Points, in no order, along strands that fork and pass close to each other.
(in the rows, 128 means zero)
Two points are linked if the straight distance between their rows is under 27.8. Some points are linked to none.
q_671: [117 171  96 146  64 117 166 123]
q_520: [ 91 109  89 163 145 117 158 155]
q_939: [ 83 126 145 139 145  91  96 136]
q_255: [148  89 158 108 162 155 145 134]
q_999: [167  92 118 112 155 176 154 120]
q_553: [ 80 156 136 152  70 102 138 129]
q_872: [ 90 163 170 116 169  78  50 142]
q_428: [178 111 165  91 132 163 133 111]
q_842: [114 122 180 112 178  83  74 151]
q_331: [175  94 130 105 156 174 149 121]
q_102: [137 127 111 132 108 154 151 120]
q_750: [190 118 148  95 118 164 125  94]
q_370: [ 79 167 149 123 167  79  53 144]
q_869: [175 101 161  94 145 165 137 116]
q_458: [ 89 156 177 117 157  76  54 137]
q_531: [175 118  79 131 113 161 151 109]
q_250: [ 83 140 159 141  93 104 117 125]
q_894: [164 124  73 137 114 160 161 120]
q_537: [ 87 139 125 153  95 111 143 135]
q_67: [126 130 166 100 208  85  67 167]
q_502: [172 143 158 100  79 152 111  84]
q_150: [112 103  86 153 141 143 171 146]
q_634: [154 144  73 143  92 141 170 122]
q_617: [147  98 143 114 148 157 145 127]
q_497: [ 95 157 133 119 202  91  64 156]
q_964: [122  92 170 113 173 118 119 144]
q_53: [ 89 168 133 146  57 106 142 123]
q_294: [131  87 170 111 170 131 128 143]
q_773: [118 143 168 103 203  84  62 162]
q_780: [155 122 102 130 116 163 153 115]
q_898: [ 81 116 115 156 142 102 130 145]
q_860: [106 148 159 111 194  84  61 155]
q_398: [136 147  73 149  93 134 179 131]
q_747: [148 106 144 112 136 159 143 121]
q_674: [179 121  83 129 106 158 139 103]
q_808: [182 120 131 105 110 161 127  96]
q_900: [ 90 134 179 124 143  83  74 133]
q_627: [123 131 114 137 104 147 152 124]
q_817: [139 141 176 108  85 147 119  97]
q_935: [ 91 138 112 155  96 117 154 139]
q_738: [181 119 162  93 121 165 127 101]
q_115: [131 113 170 103 208  89  79 165]
q_393: [167 121 108 120 114 164 143 108]
q_166: [ 91 117 101 160 132 117 150 148]
q_512: [142  86 167 108 166 138 134 141]
q_231: [123 138  99 143  95 140 164 125]
q_967: [177 122 114 117 109 164 135  98]
q_312: [ 86 156 134 126 187  89  64 149]
q_837: [178 138  83 134  83 144 140  98]
q_526: [143 158  92 139  73 133 158 117]
q_684: [126 153  83 151  87 126 177 132]
q_675: [128 103 170 109 196  93  89 157]
q_764: [105 153 144 110 204  89  63 157]
q_247: [152  94 111 126 154 172 161 128]
q_655: [151 114 139 113 125 160 138 114]
q_968: [ 76 129 132 146 145  88  99 142]
q_9: [109 165 109 148  64 118 160 125]
q_426: [ 88 115 110 157 128 112 141 146]
q_431: [ 82 132 160 132 142  87  81 134]
q_70: [ 91 143 180 118 149  77  65 135]
q_344: [143  97 105 132 150 167 162 133]
q_755: [151 122 137 114 109 159 138 106]
q_157: [163 145 139 111  78 151 115  89]
q_261: [106 135 141 135  98 130 138 120]
q_539: [135 152  97 143  81 137 160 119]
q_885: [156 156  87 140  69 134 150 107]
q_267: [108 150  90 154  90 120 175 138]
q_951: [ 99 144 100 155  93 116 167 137]
q_315: [160 133  74 139 101 152 162 116]
q_551: [127 100  90 148 145 155 169 141]
q_782: [119  92 165 119 182 110 112 146]
q_473: [ 99 170 126 147  55 111 152 123]
q_720: [156 134 127 117  93 156 131  99]
q_491: [133 103  96 140 141 162 165 134]
q_234: [169 147  86 134  70 137 140  98]
q_68: [ 78 144 136 152  87 107 133 129]
q_21: [121  95 172 112 189  98  99 153]
q_79: [102 102  82 164 151 133 167 154]
q_587: [ 76 161 137 132 173  81  58 145]
q_913: [178 132  86 127  95 148 138  95]
q_857: [ 80 121 120 154 150  95 109 146]
q_635: [104 107 161 127 147 111 113 134]
q_519: [177  95 144  99 152 173 144 120]
q_28: [163 139 128 114  84 152 125  95]

Name the points in between on the shortest way along the links from the first point to the second, in order.
q_674, q_684 | q_531 q_894 q_315 q_634 q_398
q_764, q_67 | q_860 q_773
q_502, q_655 | q_157 q_28 q_720 q_755
q_102, q_234 | q_627 q_231 q_539 q_526 q_885
q_247, q_79 | q_344 q_491 q_551 q_150
q_860, q_458 | q_764 q_497 q_312 q_587 q_370 q_872
